Points, in no order, along strands that fork and pass close to each other.
Two points are linked if the straight distance between their rows is under 125. Some points are linked to none.
nit: [-19 16 -14 -14 7 27 4 1 34 33 -21 16 -13 28 -5 -22 3 -11 -11 -12 -2 13 -7 17 -30 -4 32 19 22 -20 -36 22 -13 -9 10 -16 -36 1 6 -6 -12 -14 -10 -18 -37 4 20 11 0 -47 23 -3 6]
Tof: [17 9 -21 -14 11 -19 1 6 0 30 10 2 -27 3 10 -3 -17 -28 -1 -29 46 2 -7 9 -2 30 14 11 31 1 8 6 -3 27 24 -18 18 10 -3 2 -12 -17 -22 32 12 -34 11 -23 2 -7 -16 27 -22]
Zesed: [-11 -6 3 4 -7 -19 -7 -1 0 7 -19 25 -14 -23 20 3 12 -30 -10 5 22 -25 -24 -8 -4 -24 -12 39 13 21 37 -44 -4 -11 40 -7 19 18 9 2 19 5 -46 9 28 -25 -14 -18 33 -10 -48 36 -21]
Varon: [-22 -25 22 16 -5 15 34 -12 9 -31 15 -16 2 8 -10 14 3 15 -15 24 -8 9 6 -10 -6 20 -2 -2 -27 8 -8 20 -20 5 -5 19 -16 0 12 28 0 37 -13 13 13 40 5 9 19 -1 -8 -1 -10]
kap: [-13 0 2 11 9 -16 -11 -3 -24 -28 2 -29 14 17 3 26 -20 -12 15 -13 -12 -7 2 7 9 23 -6 -27 -26 13 5 5 5 15 -7 -15 31 -1 7 -8 -4 -9 22 -16 -8 -11 6 6 -30 0 3 -14 4]
Kedu: [12 1 -6 -1 -24 29 -7 5 31 48 -22 18 15 -2 -3 -29 26 28 38 -7 51 4 -30 32 -40 -24 -31 -29 13 -9 2 10 -10 -8 8 -21 -20 17 -15 -29 4 -10 11 -19 -42 22 10 -17 21 2 -6 7 41]
poraf: [-6 -16 -14 15 7 45 47 -8 28 62 -9 25 -27 13 -4 -23 20 6 9 14 5 3 13 9 -48 -14 28 26 35 -5 13 -3 -30 -1 -29 10 -24 25 -6 -36 22 -21 -5 12 -13 19 -12 1 10 -25 25 -15 -15]
nozul: [-15 2 -8 -13 -15 -3 9 6 26 -2 6 36 -31 -3 8 -17 8 -8 -28 17 -11 18 -5 -34 14 11 19 48 -6 -11 -39 24 -6 -14 23 23 -40 -24 24 36 -13 10 -24 18 10 -10 20 5 29 -43 -7 13 -21]
Sev: [34 5 11 1 10 24 -20 21 11 26 -27 23 23 -7 3 -19 16 49 -28 4 -40 -8 7 -38 6 -16 31 14 34 -28 4 1 -1 15 -16 32 -21 -8 -29 6 27 13 17 -5 -19 4 -10 13 2 21 9 -38 14]
mit: [-5 -1 -27 -5 29 -17 27 12 -28 14 -11 -7 -45 16 -8 -3 -20 -25 -2 -10 -10 18 36 -28 -9 29 42 29 30 14 -9 -1 -3 9 -26 10 9 -5 19 -20 -3 -31 -13 22 18 -41 -6 11 -33 -39 30 -28 -10]
Zeg: [19 -1 -9 12 8 31 5 -2 15 61 -13 22 -14 8 7 -15 12 11 15 -1 6 -15 13 23 -46 -29 23 6 43 -13 23 -24 -21 2 -23 21 -8 23 -27 -51 42 -25 17 5 -12 16 -20 -10 0 5 9 -21 11]
Zam: [-5 -3 -14 7 17 -32 -1 19 -41 4 -15 -10 -48 18 10 1 -30 -28 10 -21 20 -9 19 -21 -12 44 17 2 11 10 10 -10 -9 30 -8 5 46 12 14 -8 16 -12 -1 23 20 -57 7 2 -33 -20 -2 -24 -8]
runi: [-21 -17 -32 -6 -12 -4 11 -21 15 5 11 -3 -4 -26 -13 -6 -6 -5 21 11 -12 19 24 -8 8 -9 -15 5 -30 23 -39 21 -21 -28 -18 -24 -21 -24 -4 -3 -29 -44 1 -8 -18 12 -4 7 -7 -4 13 28 -3]
darof: [54 7 8 -17 -24 1 -39 7 8 21 6 6 33 -33 8 -30 9 36 -1 -10 14 7 -26 -13 36 -14 -35 -24 8 -23 -10 8 16 3 14 2 -17 -16 -22 29 10 9 12 -11 -22 19 8 -23 18 30 -10 14 19]
Rugu: [4 -9 -1 -4 -3 -44 -7 13 0 5 -5 36 -18 -37 17 -6 -1 -10 -25 7 6 -9 0 -46 17 -8 -8 37 10 20 19 -31 -7 3 22 22 11 -10 20 23 15 -7 -44 32 39 -38 -6 -17 29 -5 -36 22 -35]
vek: [0 -1 14 14 11 -4 13 -14 -11 -17 -16 -17 -8 24 -11 -23 -20 32 -19 0 -51 18 18 -13 8 -16 -9 -10 -17 -11 -42 0 -38 -15 -38 33 -33 -16 8 14 11 6 14 -20 -33 41 -1 40 -16 -1 51 -24 8]
nogat: [-25 -23 32 19 -12 -9 -5 12 -13 -51 -1 -10 -1 10 -1 13 -10 15 -17 14 -15 -7 -6 -11 5 21 -20 -12 -43 -8 -5 -1 -12 -4 5 28 -6 -4 11 39 23 48 10 7 16 17 10 16 6 9 -16 -18 1]
zotag: [31 20 9 -18 -16 0 -39 5 4 5 16 -3 6 -4 1 -11 1 14 -7 -22 34 2 -46 9 12 1 -27 -16 8 -39 -14 1 7 -2 42 0 -17 7 -21 41 6 30 -17 5 -12 20 15 -13 24 15 -28 31 3]
Davel: [27 2 -1 1 22 -29 8 -15 -31 14 -5 -22 5 3 -11 -5 -33 15 0 -15 -26 0 33 6 0 -16 -17 -26 28 4 13 -33 -13 8 -52 21 25 6 -2 -30 36 -25 26 13 -9 3 -27 12 -39 29 40 -27 9]
lar: [-35 -23 10 14 -8 40 -17 14 24 -4 -51 24 2 -6 21 -7 20 -3 7 14 11 -12 -28 -26 -26 -4 -1 12 -16 15 2 8 19 -21 38 -8 3 -11 22 3 5 16 5 -29 4 -2 14 21 15 -21 -28 -7 31]
kifi: [-23 -15 0 19 18 -5 38 3 -7 -2 -17 -8 -24 13 -14 -19 -23 16 -15 15 -30 14 35 -34 -7 9 9 17 0 7 -23 -1 -41 -4 -39 37 -12 -8 17 6 10 5 -7 12 -1 17 -4 32 -14 -14 30 -25 -8]
Bugof: [24 4 6 -6 3 -29 0 -6 -24 16 38 -27 -24 -1 -6 -3 -13 13 4 -6 49 -5 -9 47 -2 4 -36 -25 16 -24 24 -13 -27 13 12 -9 8 41 -17 21 10 10 -35 27 11 0 -7 -23 15 47 -25 48 -23]
debeb: [5 45 -1 -19 -1 -9 -27 -17 -7 15 -2 1 24 -17 -11 4 16 -7 -12 -4 -34 -6 8 35 15 -44 12 7 33 -27 -9 -35 17 -32 3 -8 -8 23 -30 -19 4 -1 16 11 -14 9 -22 14 -11 36 13 9 17]
Karu: [-2 -20 -13 6 11 -33 24 -28 -15 -40 39 -32 -10 -15 -1 33 3 -19 6 0 -15 14 30 -9 27 17 8 0 -54 28 9 16 -4 12 -17 -17 25 -29 -3 -3 -36 -30 -13 -3 24 -18 -2 -13 -8 10 -8 28 -52]
lor: [-2 -1 -9 -16 -7 -31 -44 -1 1 -9 -1 18 4 -54 16 8 -14 -24 4 -15 11 -5 -23 -17 14 -26 -16 11 -14 10 3 -22 18 -10 33 -21 24 -25 -6 4 -11 -21 -14 -13 12 -36 6 -9 3 7 -30 41 -21]
zele: [-41 -17 -13 -2 -10 -2 5 -33 3 -30 9 -6 14 -39 -9 22 10 -17 22 15 -25 5 6 1 17 -27 -18 1 -62 39 -18 5 5 -39 4 -35 3 -25 -1 -10 -40 -29 -1 -34 -4 7 -4 13 -2 8 -11 27 -10]
pok: [-2 15 -6 -9 3 -18 17 -10 -14 3 9 -17 -37 42 -14 -16 -30 -25 -2 -21 23 28 -7 39 -13 28 6 -20 5 -26 -52 11 -30 16 10 -2 -18 5 -2 20 -17 -2 -12 -3 -42 16 22 2 -11 -30 33 11 -8]
seruv: [15 16 -27 -8 8 -2 7 -4 -1 9 12 -18 31 8 -6 27 -1 -10 28 -26 -4 5 24 30 -3 -15 18 -23 7 20 23 3 27 2 -37 -22 27 -4 -14 -71 -23 -52 31 -4 -8 -10 -19 -18 -33 0 28 -20 20]
kime: [-5 13 9 13 18 7 5 -5 -15 -22 -1 -17 41 -18 -3 45 5 -4 -8 -6 -33 -8 12 -1 19 -16 20 20 14 23 46 -24 29 -12 -17 10 38 7 -6 -45 7 5 8 5 30 -8 -33 17 -16 19 4 -25 12]
Luk: [-59 -9 -28 -6 -13 -11 -1 -25 -2 -3 -11 -2 -28 -24 -11 -11 -14 -26 14 11 -13 2 9 1 -11 -19 -24 17 -30 13 -48 -16 -34 -46 0 -28 -22 -2 0 -2 -6 -29 -11 -4 -28 0 2 35 -13 -22 6 26 4]
samo: [-24 -8 11 2 -25 4 -3 13 26 -32 1 33 -18 6 12 -6 20 -16 -23 19 -7 6 -15 -30 9 1 19 30 -37 -2 -28 26 21 -21 38 13 -20 -46 35 32 -29 20 -8 -4 24 -10 23 10 36 -40 -15 1 -9]
bove: [-12 6 8 -2 -22 -4 -27 5 -21 -18 -10 -19 -11 33 11 4 -20 -10 21 -31 39 -2 -52 30 -7 15 -40 -40 -26 -22 -23 11 -2 4 45 -29 -4 11 -9 21 1 17 -1 -17 -32 0 25 1 -19 -15 -14 5 12]
vupa: [1 -15 9 16 7 52 7 25 26 18 -22 3 -4 35 -3 -24 8 28 5 7 26 5 -9 -20 -51 22 19 -14 14 -10 2 39 2 30 2 10 -24 -1 20 9 13 21 -10 -10 -8 12 22 5 5 -28 1 -23 21]
tad: [-6 -12 3 12 -2 14 -6 2 -3 6 -27 6 4 -3 17 18 1 -30 9 -8 33 -35 -22 7 -18 6 5 11 16 25 47 -16 15 8 31 -21 44 15 4 -19 8 2 -12 -4 26 -20 -7 -16 7 -1 -43 8 -1]
leku: [31 3 28 13 23 4 -4 31 -22 -21 8 -27 14 43 -3 0 -19 27 -1 -3 -4 5 8 -18 3 51 -3 -44 0 -6 15 11 3 40 -38 27 12 -8 20 18 18 21 20 2 4 2 2 -3 -15 9 25 -49 10]
vago: [-9 -2 8 14 -2 5 -2 -18 -27 18 -8 -3 8 -30 0 9 18 -10 7 16 -9 -42 14 30 -6 -50 -4 8 15 5 39 -56 -1 -29 -8 2 23 41 -28 -38 31 -3 12 16 11 16 -44 8 -6 55 -21 1 10]
dugon: [-25 -26 -6 24 -2 25 9 1 3 7 -42 6 -15 9 26 13 13 -36 12 16 12 -28 -6 -16 -26 -6 15 27 5 36 31 -7 18 -6 23 -13 25 12 23 -17 17 -5 -4 0 21 -23 -5 6 -2 -39 -31 -14 17]
Fonu: [5 4 32 3 -3 -29 -18 24 -30 -71 26 -14 -13 33 4 39 -11 -17 -16 -17 -3 -12 -14 6 17 50 6 -18 -35 -11 14 -3 10 31 10 11 33 5 13 25 -5 44 2 5 44 -31 18 -11 2 -2 -21 -23 -22]
kez: [-14 -4 -23 -11 -6 7 29 -11 29 26 -11 40 -20 -26 6 -21 18 -7 -13 29 -22 2 10 -43 12 -13 11 60 14 6 -21 7 -16 -25 0 14 -30 -10 8 12 0 -14 -36 20 5 -5 -1 13 22 -34 0 21 -18]
rim: [-11 7 -7 -19 -11 -7 -24 -12 22 8 -7 32 18 -65 7 -8 15 -24 2 7 11 -9 -23 -10 12 -46 -17 24 -6 14 -2 -23 15 -31 36 -25 7 -25 -6 -4 -14 -15 -13 -28 -4 -2 -3 -17 30 26 -20 48 -10]
lopur: [8 -25 2 9 11 -23 32 -5 -23 -33 35 -27 -19 -10 -1 26 -14 -3 -2 5 7 5 26 -16 12 37 -3 -10 -28 31 25 8 -17 32 -21 4 28 -4 9 12 -8 -5 -19 21 37 -20 -6 -19 -2 20 -17 11 -39]
buzer: [-36 -5 10 -12 -7 -59 -22 6 -45 -41 3 -3 -35 -1 2 10 -31 -16 -28 -25 -13 -8 -5 12 17 12 -13 17 -12 -14 -13 -43 -28 7 28 13 7 34 -1 28 18 33 -24 9 16 -32 10 8 -13 -16 -18 6 -24]
Dirav: [-12 14 15 -8 -5 -30 -29 14 -8 -52 8 10 12 1 14 34 -1 -24 -25 -11 -24 -12 -17 -7 23 12 19 20 -24 2 4 -11 33 3 28 0 32 -18 19 7 -23 20 2 -5 39 -37 13 0 10 -13 -22 -7 -20]
dud: [-9 12 24 4 9 5 -32 30 4 -39 -16 19 38 0 10 21 7 2 -14 -2 -30 -23 -13 -26 19 8 23 13 -10 2 16 -5 46 -7 8 14 28 -24 20 -7 -9 34 26 -16 25 -21 3 17 5 -3 -7 -33 22]
dinon: [-17 -12 -27 15 20 10 11 21 -5 3 -15 -5 -35 33 6 0 5 -9 14 7 -15 7 41 -45 -11 23 41 20 -2 22 -6 25 3 5 -21 1 15 -26 26 -13 -17 -22 3 2 24 -33 -4 15 -23 -39 27 -37 1]
Zaga: [-17 -13 11 22 5 16 21 -20 2 3 -15 -8 24 0 -14 3 5 17 5 15 -24 -7 19 8 -8 -20 -12 -9 -3 19 7 -10 -23 -18 -23 -1 1 8 -2 -19 10 -1 19 -11 -16 37 -14 24 -6 22 8 -14 18]
paze: [45 19 19 -7 12 -23 -13 20 -17 -24 33 -23 6 24 -1 8 -30 6 -19 -15 -10 15 -7 0 38 56 -2 -25 0 -25 -3 6 10 29 -12 27 -1 -9 0 42 -1 25 17 13 6 -6 11 -22 -16 8 14 -29 -8]
Peto: [-1 -9 -9 -13 7 -43 -17 0 -32 -23 5 -4 0 -46 3 18 -28 -5 -5 -5 -23 -18 14 -16 19 -2 -14 10 -3 21 28 -34 4 4 -10 13 46 9 2 -6 22 -8 -8 21 32 -47 -17 3 -30 19 -18 1 -17]
Semev: [26 -4 7 10 -1 28 16 7 20 11 -8 -13 41 44 -10 -6 12 34 20 -6 18 5 -6 32 -36 5 -4 -43 19 12 21 26 8 32 -26 -10 -5 6 2 -39 3 -11 26 -24 -25 26 4 -22 -3 -3 18 -31 30]
Rom: [-5 -24 11 3 -3 -6 11 -25 -3 -45 33 -25 20 -18 -4 33 8 -7 11 14 -8 6 2 14 24 -2 -23 -23 -55 25 14 15 3 1 0 -20 20 -21 1 0 -32 -8 2 -33 3 7 -8 -14 2 29 -23 30 -25]
satum: [6 4 3 15 -15 30 7 -11 -8 53 -5 14 -5 -10 6 -8 28 2 19 25 8 -31 9 35 -29 -44 10 0 39 -15 33 -41 -16 -16 -10 14 -3 41 -36 -43 24 -8 22 13 1 24 -28 -11 18 47 -13 -1 16]
dogu: [2 37 -17 -21 19 -7 13 4 14 11 -2 17 0 5 3 18 8 -26 -25 -10 -32 13 0 -6 22 -2 46 58 44 -4 1 -3 28 -9 11 8 -7 5 9 -20 -8 -7 -17 26 14 -28 -10 -1 -8 -36 11 -4 -11]
kal: [27 -15 -12 5 15 -19 13 -10 -21 15 18 -24 21 -25 -12 10 -27 17 14 2 -11 0 39 2 17 3 -25 -32 6 22 36 -7 -12 16 -49 0 33 2 -2 -24 18 -35 25 15 7 -7 -21 -7 -26 40 7 -11 0]
nen: [-9 -14 -27 0 1 24 37 -7 21 62 -20 27 -33 -21 -5 -33 14 2 4 22 -4 -2 21 -26 -19 -19 14 43 27 -3 -10 -5 -41 -18 -25 11 -30 9 -8 -11 29 -30 -17 17 -11 3 -12 20 7 -24 18 -3 -9]
sefu: [2 -11 -5 -9 6 -36 3 -5 -20 5 26 -13 -43 -10 6 -7 -25 -11 -5 -15 43 3 -5 21 0 11 -19 3 1 -2 11 -18 -34 14 18 -12 13 27 -8 20 2 -3 -41 29 14 -26 0 -17 7 11 -26 46 -33]
tak: [-17 3 -1 0 0 16 16 -16 22 -8 8 7 19 2 3 16 16 -28 -4 7 3 8 -7 16 3 -1 24 18 0 16 2 12 15 -5 17 -23 4 -3 9 -7 -33 2 -7 -12 2 11 4 -10 20 -7 -11 23 -8]
bolo: [19 0 18 2 -15 8 -18 7 -23 18 -14 -30 2 34 2 -21 -17 26 19 -28 52 2 -43 20 -20 -4 -66 -62 -7 -22 -13 7 -10 12 15 -11 -10 20 -1 11 37 14 3 -6 -33 30 11 -1 -9 3 -8 -3 20]
rez: [6 12 -14 -13 7 -31 -15 -18 -26 29 -19 2 -18 -8 -9 -23 -28 -5 6 -23 -11 -5 11 24 -16 -31 -16 -24 29 -19 -14 -39 -24 -16 -25 12 8 13 -14 -30 37 -27 17 10 -30 -2 -15 21 -33 12 41 -6 19]
mov: [-5 26 -25 -8 9 19 15 -8 9 4 14 -7 26 -11 -12 28 11 -15 15 -19 -20 22 20 19 -1 -36 41 20 17 19 20 -7 35 -25 -28 -10 2 -1 -19 -67 -25 -43 6 6 -2 -7 -31 7 -28 -9 38 -17 13]
puved: [-1 -7 3 13 17 35 -11 38 4 7 -32 -2 -13 44 19 -2 8 -5 12 -6 34 -17 5 -22 -40 41 33 -16 10 6 26 28 20 34 5 -5 30 -4 22 -3 3 9 5 -2 13 -29 15 1 -12 -27 2 -35 26]
Lep: [-2 1 -23 0 6 36 44 -4 31 19 9 15 23 -20 3 17 22 -9 16 3 -16 21 25 -17 5 -31 42 43 23 31 25 15 35 -13 -26 -2 -7 -14 -8 -54 -28 -36 1 -14 9 2 -28 -2 -1 -17 30 -13 -1]
Les: [-13 5 -22 -16 -2 -8 34 -25 15 14 35 4 -24 -21 -15 -18 -6 -4 2 22 -5 23 30 12 14 -6 -11 19 -12 -5 -41 6 -38 -19 -17 -8 -38 2 -11 19 -28 -22 -15 20 -14 23 4 0 13 8 24 41 -24]
punev: [-9 -18 11 5 -4 -21 10 -18 -30 -46 30 -43 -1 14 -9 27 -24 -9 4 1 -12 12 8 31 19 16 -38 -33 -53 2 -7 8 -18 11 -12 -12 6 2 0 18 1 0 13 -13 -12 13 -4 -2 -22 17 6 8 -18]
fipes: [-17 -5 -17 -9 -14 -28 -39 15 -1 -11 -19 37 -16 -37 22 0 -5 -28 0 1 -2 -10 -13 -49 8 -18 -2 34 -10 20 -4 -18 26 -12 31 -3 21 -28 21 7 -1 -19 -17 5 31 -59 4 2 5 -26 -23 17 -14]
zum: [26 -3 -22 -10 -17 7 -8 2 31 53 -19 19 18 -23 -1 -32 10 34 26 1 10 15 8 15 -17 -33 -22 -16 9 0 -11 10 -15 -11 -23 -13 -25 -7 -20 -28 15 -43 28 -21 -39 12 -1 -11 0 4 19 -1 36]
Pumeg: [56 -2 12 -3 -13 19 -19 13 11 33 2 15 22 -22 2 -29 19 51 -14 6 0 0 -2 -38 16 4 -1 -15 38 -21 6 10 5 26 -3 33 -17 -4 -22 25 23 19 8 3 -11 13 -2 -13 17 37 -8 -10 11]
Zim: [31 8 14 -3 -7 -11 1 -11 -9 -11 18 -25 22 17 -9 -15 -14 26 -19 3 -31 32 3 2 37 -2 -30 -29 -16 -19 -30 7 -7 -1 -29 12 -37 -19 -7 33 5 5 27 -10 -24 41 0 -3 -14 7 41 -16 1]
beko: [26 23 -31 -24 -3 3 -5 6 23 46 9 21 -1 -1 11 -4 0 -28 19 -32 49 1 -7 29 -9 7 24 2 38 -4 10 14 20 19 21 -29 14 5 -18 -28 -31 -38 -6 11 -4 -24 10 -41 1 -7 -4 25 -4]
geb: [10 21 31 22 20 34 8 7 16 -11 -10 2 50 27 -6 11 22 45 -29 2 -42 7 -1 -14 16 -8 31 16 23 -12 22 10 17 13 -23 27 -10 -4 -17 -2 -5 34 21 -22 1 25 -5 16 11 12 22 -44 16]
pom: [2 -19 0 20 10 42 59 7 30 23 -12 25 14 -10 10 3 32 16 -7 31 -22 3 17 -41 -1 -9 35 47 32 16 36 21 18 5 -19 25 -6 -2 0 -23 3 5 -5 -7 16 11 -22 0 23 -10 11 -25 -11]
zome: [2 5 2 2 10 -5 -8 -11 -20 -11 1 -10 36 -32 -6 34 3 -14 8 -2 -14 -28 7 37 12 -31 -6 -3 12 15 50 -33 25 -15 -8 -11 45 27 -17 -40 8 -8 18 -1 16 0 -35 -4 -17 47 -13 4 4]
fel: [25 19 15 -4 1 36 7 3 40 -3 14 4 57 12 -10 -2 32 32 -8 1 -14 23 -15 13 8 3 27 0 26 -16 0 28 35 11 2 0 -26 2 -15 -5 -32 30 6 -36 -19 30 9 -18 26 4 14 -13 8]
Zisur: [-7 14 -4 -8 -6 -42 -18 1 -36 -15 0 -17 -31 22 2 -3 -44 -29 -1 -35 18 9 -18 22 4 24 -12 -16 -4 -24 -44 -6 -17 13 21 -5 3 8 -10 27 -6 0 -1 -5 -33 -12 25 2 -26 -24 18 2 -6]
Rirum: [20 5 16 3 -5 34 -20 19 21 -5 -19 -4 57 15 5 1 21 15 5 -11 7 -7 -28 9 -9 11 4 -25 14 2 20 25 40 13 15 -16 7 -4 0 -14 -10 13 23 -45 -13 16 11 -19 4 2 -8 -26 38]
Zug: [-21 -25 -4 3 8 -26 27 -22 -18 -18 13 -8 -10 -31 -8 10 -14 -4 -11 21 -15 -11 31 1 14 -7 -18 19 -22 35 22 -28 -27 -10 -20 -2 17 15 -3 3 6 -1 -24 20 27 -8 -19 4 -1 17 -24 22 -31]
Lavug: [-29 -31 3 20 -1 27 46 -5 18 2 -10 3 -14 -1 -7 -17 6 28 -7 39 -13 12 22 -38 -13 9 4 14 -15 11 -15 27 -35 -7 -24 26 -30 -11 12 21 6 11 -14 9 1 32 3 24 14 -14 7 -11 -10]
zepe: [-35 19 7 -17 -5 -10 -16 -24 -4 -7 1 7 6 -37 -1 5 26 -21 -1 23 -9 -26 -22 45 9 -49 -20 18 -15 -2 -6 -37 4 -46 28 -32 -1 24 -13 -6 -21 -1 -10 -14 2 8 -4 0 23 39 -24 54 -2]
zurul: [-1 32 0 -18 2 20 0 -7 24 15 -1 4 -2 46 -13 -28 0 -3 -7 -15 15 16 -21 52 -28 7 12 -14 20 -33 -40 18 -17 5 15 -13 -41 17 -5 2 -15 7 -4 -17 -53 30 26 2 1 -30 26 6 6]
bivel: [17 15 36 1 -5 4 -10 -3 6 -47 31 -11 37 14 -7 25 10 10 -28 -2 -17 -2 -30 13 35 25 8 -7 -6 -17 8 4 29 4 16 18 2 -10 0 26 -21 55 7 -13 19 25 9 -12 25 15 -12 -12 -6]
dak: [22 44 0 -22 -6 -19 -39 -19 -23 32 -13 9 -5 -5 -8 -21 0 6 -24 -2 -32 -7 10 20 10 -37 8 -7 35 -45 -29 -41 -16 -12 -6 4 -23 19 -32 -1 24 6 19 14 -33 -1 -21 28 -14 26 18 6 15]
gegat: [-5 -13 13 14 -14 25 2 -7 0 20 -3 -17 7 7 -14 -10 16 25 33 -2 56 -6 -35 25 -37 -16 -53 -46 -8 -7 5 6 -15 2 16 -18 -11 25 -1 -5 16 16 -8 -5 -23 41 3 -4 18 19 -29 19 26]
nug: [-3 25 -5 -23 1 -32 -31 -5 -3 -14 11 3 10 -18 -4 1 -22 -7 -30 -14 -32 6 -1 1 37 2 3 20 -2 -23 -35 -12 7 -23 14 6 -12 -7 -8 21 -4 10 7 10 -8 -10 9 9 -8 -1 3 9 -6]
Gif: [16 -16 4 5 -6 -4 -34 46 -6 -19 5 18 -37 12 20 -3 -1 5 13 -9 51 -7 -9 -54 -9 30 0 -10 -24 -3 5 18 19 30 22 18 22 -30 30 37 0 30 -6 27 36 -41 11 -4 15 -18 -22 -3 -1]
von: [-61 -13 -13 8 0 7 41 -36 -4 5 -6 -2 -22 -15 -18 -9 10 -25 9 39 -14 -11 20 15 -13 -30 -15 34 -19 23 -12 -26 -34 -49 -22 -22 -21 22 -1 -13 -3 -17 -16 13 -4 20 -17 27 3 -10 3 23 -6]
Pasu: [-9 -21 24 7 -23 30 1 16 22 -35 4 15 -10 11 -2 3 23 -3 -5 12 27 -1 -27 -34 -17 11 10 -3 -38 -6 -18 35 34 3 37 13 -17 -36 32 36 -16 50 -12 -8 26 12 25 -4 33 -26 -23 -3 7]
bidi: [51 2 9 -7 -4 0 24 -18 -1 5 44 -24 16 9 -20 -12 0 41 -11 13 -3 32 17 9 27 12 -16 -35 8 -18 -16 18 -7 26 -27 18 -35 1 -16 33 4 15 5 18 -7 45 -5 -20 3 24 27 -2 -17]
vonik: [16 10 -1 0 0 20 21 -13 18 23 6 -11 5 52 -18 -25 4 24 13 -4 21 22 -4 46 -40 -2 -9 -41 15 -10 -13 22 -17 18 -21 -7 -31 14 4 -17 -4 -5 9 -9 -40 36 13 -15 2 -13 34 -3 9]
deker: [-8 -9 15 -2 -20 -25 -33 16 -2 -44 9 17 2 -18 3 2 -16 7 -18 0 -32 -1 -15 -22 38 3 -15 4 -45 -18 -29 3 13 -27 11 19 -16 -34 2 36 -1 23 22 -7 2 -2 17 19 4 3 -9 -5 3]
seg: [-16 -9 -4 14 10 4 -36 36 -21 -8 -34 0 -30 35 25 2 -8 -11 30 -10 20 -27 12 -29 -24 38 14 -15 -13 8 12 7 12 19 3 -12 46 -5 21 -3 14 5 22 -5 11 -48 11 19 -32 -25 7 -30 21]
Zesi: [-5 -7 16 8 -10 42 0 16 19 -11 -9 -8 -6 27 -9 -3 12 8 0 0 35 2 -33 -7 -34 17 -1 -18 -15 -20 -22 40 13 13 31 7 -34 -5 17 32 5 48 -16 -5 -5 28 30 2 15 -31 -22 -3 19]
vutak: [16 -24 -13 5 -4 13 -15 30 16 19 -23 10 14 -13 7 -25 -7 32 27 -2 8 9 11 -35 -12 3 -14 -20 -6 18 2 31 -2 7 -19 0 -7 -27 4 0 11 -36 21 -19 -16 -3 4 2 -9 0 13 -17 36]
Dib: [13 -22 -3 17 11 19 52 9 17 17 -12 25 -12 -7 17 2 17 -3 -5 27 4 -2 16 -52 -4 12 25 39 33 31 45 8 14 19 -4 24 12 -5 30 -6 7 4 -15 22 42 -11 -10 -13 21 -13 -16 -14 -16]
sodoz: [-3 23 -11 -9 11 22 -16 19 34 5 -16 11 12 25 5 -4 2 -5 -11 -17 -14 17 -6 -3 -6 9 44 17 15 -15 -25 31 22 1 9 -15 -24 -18 2 -5 -33 -12 6 -26 -22 -11 18 3 -9 -41 20 -16 18]
tamak: [27 27 12 -10 -14 -10 -15 -15 -25 13 32 -27 -2 25 -11 -5 13 18 4 4 42 -5 -29 57 0 -9 -41 -44 16 -47 -7 -5 -4 2 20 -11 -21 39 -23 35 11 27 -16 10 -2 37 3 -20 19 45 -14 40 -3]
Lipi: [-26 -26 -7 12 -9 26 -20 14 20 -6 -37 9 15 -7 10 -8 6 4 23 6 -4 -1 -4 -25 -11 -2 -2 -10 -33 22 -16 23 17 -20 8 -14 -8 -28 12 -4 -11 -14 21 -40 -15 4 15 15 -6 -12 -2 -11 38]
sudu: [35 -2 13 -7 -1 -27 -25 37 -14 -36 29 -7 -20 13 4 8 -20 2 -1 -17 18 2 -14 -24 24 49 -5 -25 -29 -20 0 11 11 31 3 24 11 -22 8 48 7 28 8 23 24 -31 14 -18 -3 7 -6 -11 -10]
tuvu: [-51 5 9 -2 -5 -12 6 -30 -9 -2 4 -7 -21 -16 -5 -6 15 -17 1 32 0 -23 -3 52 -10 -26 -32 11 -26 -6 -13 -39 -37 -40 12 -30 -16 42 -12 4 -6 0 -17 4 -6 19 2 14 17 26 -14 44 -3]
Fiv: [5 32 -8 -21 4 -28 -35 -15 -7 -12 13 0 29 -22 -5 14 -11 -12 -5 -12 -21 -2 -7 40 33 -17 -16 -9 3 -13 -12 -13 21 -18 10 -21 3 9 -13 -3 -16 -8 15 -9 -15 -1 -3 -2 -17 17 7 25 4]
Kenu: [-3 12 -12 3 10 -16 -5 -14 -30 -10 2 -32 15 16 -1 39 -8 -29 24 -31 -7 -19 11 22 -3 16 9 -32 -11 19 25 -1 19 16 -15 -35 61 6 -9 -49 -9 -35 22 -11 -3 -28 -2 -6 -48 1 5 -17 1]
tuson: [15 15 -1 -10 7 -21 25 -26 -1 10 41 -12 -8 -10 -15 -10 -6 12 -10 18 -7 18 28 23 24 3 -8 -7 9 -18 -21 0 -28 2 -18 2 -25 14 -18 22 -11 3 -3 26 -5 30 -5 -7 11 31 18 27 -24]
mun: [17 -9 9 2 4 3 9 17 8 -7 7 12 -6 1 11 5 12 -3 -9 10 24 -2 -1 -34 0 31 20 12 8 13 22 15 18 33 13 17 21 -16 31 15 -7 18 -16 18 42 -16 8 -24 23 -5 -21 -4 -18]

A fork is a point with three links. Follow the links from the first point to the second and name the forks in between, in order.
Lavug, tuvu | runi
tad, Karu | runi Rom
Karu, fipes | Rom runi
Tof, vutak | zurul
Dirav, Lep | sudu
von, dud | runi Rom sudu
Fonu, lor | sudu Rom runi
zele, sudu | Rom
dud, runi | sudu Rom

A fork is a point with three links, a tip a point with one. Leave the first point through the second and follow the links. Name the first fork or tip that comes.
Zesi, Pasu | kime
deker, nug | kal
Pumeg, Sev | zurul
zurul, vonik | beko

Name the points in between on the shortest way along the links from the first point to the second, in order.
kime, samo | zome vago satum Zeg poraf nen kez nozul
tuson, gegat | Les runi Luk von tuvu zepe rim lor fipes Rugu Zesed tad dugon lar Lipi vutak zum Kedu
nit, Lipi | zurul pok Zisur bove bolo gegat Kedu zum vutak
poraf, seg | nen kez nozul samo Pasu Zesi vupa puved
